A landscape with many valleys, sampled at points; each row gives a point and its height.
From any point a ball takes the steepest step (drop divided by distance) to one of its 4 nearest points. It stops when none of these is lower. Distance is the straight distance between rows; heights are no part of it.
(358): [164 123 103  88  93 132 181  88 107 127 204 115  79  75 142 142 128 108
 161 174 126]  height 378
(1025): [165  99 168 158 139 188 104 131 116 129 127  74 132 113  78 145 136 105
  91 111 107]  height 351
(687): [ 75 104 152  79 161 129  67 134 139 101 141 179 134 117 132  63 123 114
 112 183 130]  height 211
(170): [110  72 135 120 125 138  84 125 149  73 192 158 107 109 108  94 136  94
  80 164  83]  height 97
(1112): [ 47 142 121 100 149 101 113 105 162 133  75 117 147 102 163 177 128 138
 166  56 161]  height 74
(441): [174 157 113 138  90 125 198 130  71 160 111 102 158 147 134 153 110  96
 129 146 117]  height 423
(1038): [155 127  83 113  94 110 153 148 145 158 119 135 109 164 157 120 119 129
 154 139 128]  height 246
(708): [ 84 108 111 135 151  98 136 174 134 127 179 148  85 138 130 169  87 134
 166 136 160]  height 411
(429): [142 180 145 115 133 154 130 108 139 126  85 119 144 176 135 102 153 134
 100 152 138]  height 363
(1187): [131  97 122 109 187 153 112 142 134 148 167  99 184 117 104 158  67 134
 130  96 165]  height 464
(898): [165 124 148 102  83 130  70  44 145  70 133 117 136  99  98  81 200 111
 119 151 115]  height 567
(1134): [144 140 100 145 100 127 157 138 123 148 102 106 136 151 144 146  90 111
 144 142 124]  height 300
(714): [ 27 140 172 130 102  79  95 176  88  78 102 179 153 139  71 115 165 150
 136 155  83]  height 336
(641): [156 164  96 138 104 133 152 179  94 173 138 107 128 126 136 165  54 146
 149 108 157]  height 424
(1141): [103 126  69 149 168 129 131 159 167 140 136 169 123  76 131 178 125 119
 155  97 167]  height 514
(134): [ 57 157 198 145 134 120  97 139 164 137  73 178 110 139 137 126 164 170
 115 146 109]  height 225
(859): [ 62 155 108 140 216 125 126 138 129 131 146 120 142 133  83 184 123  95
 161  89 181]  height 537
(324): [147 113 141  96 120 160 103 122 129 147 163 122 153 127 116 117  79 113
 115 130 141]  height 377
(263): [137 145 118 121 129 124 127 113  64 151 128  71 145 129 133 182 102 140
 152 113 175]  height 513
(465): [137 123 112 123 113  92 137 131 130 107 149  98  63 142 137 151 124  90
 124 133 120]  height 140
(659): [ 72 119 138 116 130  74 113 113 162 105 137 173 109  91 134 140 148 147
 125 125 132]  height 293
(507): [155  78 123  97  89 150 137  91 110 105 176 122 157 118 127  65 151  83
 105 130 120]  height 574
(1106): [129 143 123 109 172 103 138 139 144 143 108  78 163 132 158 177  54 159
 167 128 185]  height 566
(183): [196 154 107 146  87 131 147 118 101 119  74 107 125 157 154 127 158 120
 115 126 141]  height 544
(35): [123 144 123 171 108 123 120 167 125 112 137 113  56 133 132 135 137 110
 111 107  86]  height 104
(753): [171 131 123 128 117 162 141 131 121 151 144  96 144  99 136 169 125 142
 136  91 110]  height 535
(943): [195 156 138  77  96 150 136 106 152 107  81 133 138 168 134  96 191 116
 151 132 112]  height 456
(585): [186 126 143  97 150 166 115  75  73 160 156  87 169 145 110 127 123 114
 156 100 106]  height 703
(270): [ 81 112 134  89 126 131  99 142 132 143 127 144 126  99 148 133 130 146
 121 110 108]  height 234
(286): [171  98  83 189 114 133 190 148 141 168 135  95 120 131  83 164 101 105
 147  96 150]  height 526
(44): [ 95 139 105 150 172 165 155 186 153 113 157 114 132 114 129 177  88 114
 105  85 158]  height 491
(503): [ 98 140 152 144 120 122 137 137 135 135  58 136 114 149 134 126 167 159
 124 125  90]  height 305
(1126): [106 104 151 126 157 138 109 170  98 138 144 115 113 133 138  87 103 105
 126 182  81]  height 530
(65): [134 173 131 102  95 121 179 132 138 128 128 172 168 156 117  89 164 138
 132 159 134]  height 350
(39): [115 106 153 105 108 111 115  81 160  93 111 194 115 124 104  95 166 145
 164 145 111]  height 136
(1078): [ 68 167 144  92 169 118  94 130 142 165  74 176 158 138 130 105 120 201
 123 171 162]  height 192
(510): [180 187  97 122 128 153 189  68 108 169 126 135 157 147 191 155 123 124
 118 124  73]  height 569
(1193): [198  75 111 183 154 171 191 138 120 152 124 117 142 110  58 148  86  75
 130  97 101]  height 559
(143): [165 150 110  92 116 110 140 112 117 140 137 117 135 128 172 120 129 129
 140 132 121]  height 375
(398): [183 143 106 164 144 145 141 122 105 174 148  74 136 131 117 149  84  87
 124 135 120]  height 441
(132): [120 118 132 158 144 145 100  97 128 102 116  90 122 125 123 119 152 112
 122 124 121]  height 327
(817): [ 90 164 169 116 181 111  81 165 120 118 123 116 130 125 186 143 104 161
 112 103 138]  height 534
(475): [128  88 114 138 147 148 157 136 183 122 146 118 108  94  90 171 163  70
 112  74 136]  height 322
(1094): [130 195 171 177 165 116  83 120 113  94  93  92 140 158 157 179 101 134
  90  89 157]  height 603
(206): [142 132 141 158 162 108 119 109 123 123 107  97 132 140 189 111 123 147
 112 110 128]  height 459
(926): [110  98 135 131 105 130 119 127 135  93 184 122  75 132 120 106 133 133
 104 150  98]  height 179
(529): [171 145 169 133 124 123 155 116  77 121 131 118 205 141 133  93 171 131
  99 140 131]  height 550
(808): [155 113  76 167  81 145 151 151  73 177 110  74 117 151 116  87 109  99
 117 133 138]  height 281
(217): [ 97 112 151 106 112 109 111  86 159 142  68 198 111 121 145 136 150 169
 149 150 123]  height 69
(405): [170 139 130 177 141 150 102 162 102 153  98  67 141 130 124 163  80 159
  85  95 145]  height 633
(584): [183 178 135 137  74 121 159 149 116 159  33 145 103 189 116 100 157 164
 116 131 142]  height 607
(1052): [ 72 120 132 101 153 142  59  87 135 133 126 157 157  81 140 181 154 149
 136  91 134]  height 188
(581): [112 107 141 117  91 118 126 112 132 122 134 156  82 150 111  83 168 128
 113 144  85]  height 242
(884): [ 56  81 130 160 116  56 148  98 182  89 191 183  62 111 123 138 129 114
 118 160 133]  height 376
(696): [165 162 186 120 115 142 149 104 114  94 159 167 200 133  85  58 173 145
 144 110  92]  height 641
(42): [ 86 117 120 152 116 130 105 133 121  98 150  91  94  93 105 151 165 120
 165 120 114]  height 194
(1077): [148  93 114 133  71 121 146 107 135  71 136 166  68 154 143 133 114 102
 139 168 109]  height 196
(845): [ 84 144 115 117 150  84 152 159 153 125  82 111 107 104 164 174 113 154
 136  98 144]  height 230
(1058): [111 102 127  87 116  94 158 109 174 110 137 215 123 130 115 114 119 149
 140 158 125]  height 292
(309): [ 38 118 118 145 123  61 170 124 168 120 139 203  99 104 133 152 156 161
 129 171 123]  height 338
(1024): [212 123  96 148  94 190 195 124 111 119 176  99 131 124  91 135 132  99
 158 126 112]  height 630
(501): [149 119  91 112 120 137 170 146  90 139 177 111  94 148 146 125 127 127
 137 176 152]  height 311
(460): [ 49 119 133 169 118  65 119 171 120 112  95 147  75 131 106 125 166 119
 129 145  90]  height 282
(824): [124  80 128 111 137 152  95 124 134 118 193 135 125 109 117 129 112 114
 143 132 110]  height 255
(502): [176 200 117 154  79 134 187 149 113 211  83 155 145 176 175  90 139 136
 119 134 137]  height 655
(382): [127 116 113  62 128 141 140 109 108 130 160 156 137 117 143  98 130 125
 170 143 137]  height 489
(734): [ 86 120 126  84 174 135 105 133 161 134 174 158 127  82 101 163 105 147
 158 109 171]  height 558
(818): [ 77  79 122  98 126 115 124 142 145 128 206 143 110  94 132 114  88 134
 135 179 165]  height 352
(383): [124 147 131  90 110 117  97 121 194  97  91 204 147 140  84 121 142 166
 123 176 116]  height 267
(744): [113 128 142 175 153 152  94 166 100 111 167  78 147 151  76 151 117 126
 100 108  95]  height 468
(1045): [123 183  79 198 145 119 145 181 152 133 127 144  89 139  90 178 118 114
 152  87 172]  height 573
(1107): [156 156 154 135 103 120 136 106  67 185 105  96 187 169 121 100  82 150
 109 143 148]  height 356
(420): [201 135 128 144 139 169 127  64  61 140 139 111 190 160 131 121 137 112
 114 131 119]  height 634
(694): [ 94 130 133 151 163 156 124 191 124 133 128  69 160 138 135 154  65 142
 112 121 118]  height 533
(221): [146 185 161  95 126 113 104 147 122 179  76 124 158 165 158 115 107 170
 130 170 160]  height 220
(15): [105 122 140  84 124 122 144 152 148 117 101 151 140 152 112  96 153 138
 133 144 121]  height 306
(1092): [115 121  66 160  87 143 152 152 110 126 121  75  73 140 166 135  88  94
 121  99 114]  height 163
(303): [ 88 148 151  99 151  90 102 130 147 152  90 156 129 142 154 141 107 145
 149 159 138]  height 173
(414): [111 159 133 183 161  97  90 210 102 125 145  97 112 123  98 143 137 139
 119  59 136]  height 553
(906): [121 131 119  62 116 120 116  98 149 123 131 218 177 108 131  45 147 132
 147 157 116]  height 545
(201): [139  60 139 140 109 156 112  94 151 119 166 109  94 111  97 139 171  97
  95 127 113]  height 226
(1010): [ 76 115 163  84 141 115  49 111 175  99 139 193 151  97 131  86 163 143
 150 166  84]  height 245
(446): [148 122 163 146 135 181 105 156  74 159 145  71 131 131 121  64 129 126
  97 143 107]  height 477
(271): [173  91 137 127 155 156 159 138 124 149 172 134 171 109  53 174  77  94
 136 146 144]  height 528
(963): [134 187 141  67 112 141 168  98 136 122 131 180 159 169 155 122 167 132
 138 152 109]  height 416
(639): [ 57  94 134 142  76  97 152  70 183  80 135 174  70 108 132 152 128 154
 137 129 135]  height 387
(1036): [ 92 102 126 100 119 116 132 120 141  97 118 167 121 124 152 118 132 138
 124 159 108]  height 291
(142): [159 148 114 108 103 134 160 195 107 170 122 130 132 165 112  60 112 114
 110 167 128]  height 318
(715): [ 87 100 135 126 170  99  61 141 110  95 176 136 143  72 105 139 150 115
 136 113 112]  height 271
(657): [131 113 134 113 100 131 131 182 160 133 101 149  60 143 151 102  98 112
  86 161 106]  height 205
(1124): [141 141 171 155 122 140 111  99 128 124  78 130 151 153 107  32 201 150
 123 127 114]  height 430
(186): [129 120 154 172  70 173 131 128  85 118 161  57  96 137 135  82 153 108
  92 150 121]  height 524
(863): [158 162 169 115 152 151  65 106 126 129 124  99 182 110 140 142  88 147
 153  89 169]  height 227
(1143): [ 80 114 145 142 135  71 142 190 113  96 182 140  64 110 138 128 153 117
 127 140 105]  height 224
(888): [192 145 150 119 144 157 124  65  87 137 129 104 173 120 127 163 153 107
 117 121 146]  height 697
(154): [150 126 142 146 119 152 133 140 119 170 136  94 108 124 170  99 123 129
 116 147 142]  height 495
(656): [166 131 115 131 112 129 112  79  91  96  77 128 148 123 131 120 167 133
 110 112 102]  height 431
(1081): [102  93 123  96 142 110 127 171 127 171  95 146 107 135 175  90 107 143
 135 161 142]  height 135
(801): [143  92  88 120 162 162 133 123 154 162 167 121 103 115  98 190 112 139
 110 111 152]  height 425
(467): [ 46  79 102 147 144 111 122 108 146 103 154 149 123 117 140 165 142 122
 159  80 144]  height 358
(980): [156 126  80 132 104  80 152  98 157 107  69 120  78  99 174 153 121 125
 130  78 141]  height 483
(287): [193 128 103  97 132 120 103  50 127 129 116 101 135 116 156 138 166 131
 157  83 101]  height 29
(834): [178 150 168 139 106 165 156 145 108 154  90 131 140 169 100  21 149 200
  75 165 141]  height 475
(1061): [165 125 142 178 133 151  98  94 133 104  88  93 139 114 123 157 167 128
 126  54 152]  height 510
(1048): [142  94 114 113 191 139 111 136 167 105 135 102 147 115 132 155 102 112
 150  85 181]  height 512
(466): [123 160 129  82 158 100 112  82 115 123 139 150 180 110 163 171  99 136
 146  88 139]  height 190
(536): [137 110 121 107 100  86 157  71 168  95 131 184  93 105 104 128 143  98
 127 167 119]  height 366
(670): [107  97  92 136 181  94 141 182 139 111 138 132 124 127 135 155  83 128
 129 133 174]  height 453
(318): [140 127 157 104 129 169 113 111 107 129 125 150 173  98 124  68 139 115
 124 139 126]  height 472
(825): [157 118 119 212 138 166 137 175 132 141 119  42 134 140  86 156  76  83
 111 107 101]  height 523
(978): [165 136 102 173  88 128 149 103 145 137  64  98 112 144 144  84 158 138
 107 129 101]  height 531
(923): [102 163  88 176 168  89 106 182 136 110 113 103 120 130 161 162 112 137
 128  67 146]  height 455

For each start below, name the point where the ball stops.
(529): (170)
(446): (170)
(65): (217)
(429): (217)
(963): (217)

Call two points neighbours if one is among the 4 nearest of the other. Go from one point of each pair to the other, from neighbour to neighbour, staying as low as possible. Name the highest point that can't be avoided.
(1081) and (217): (303)
(217) and (287): (143)
(35) and (170): (926)
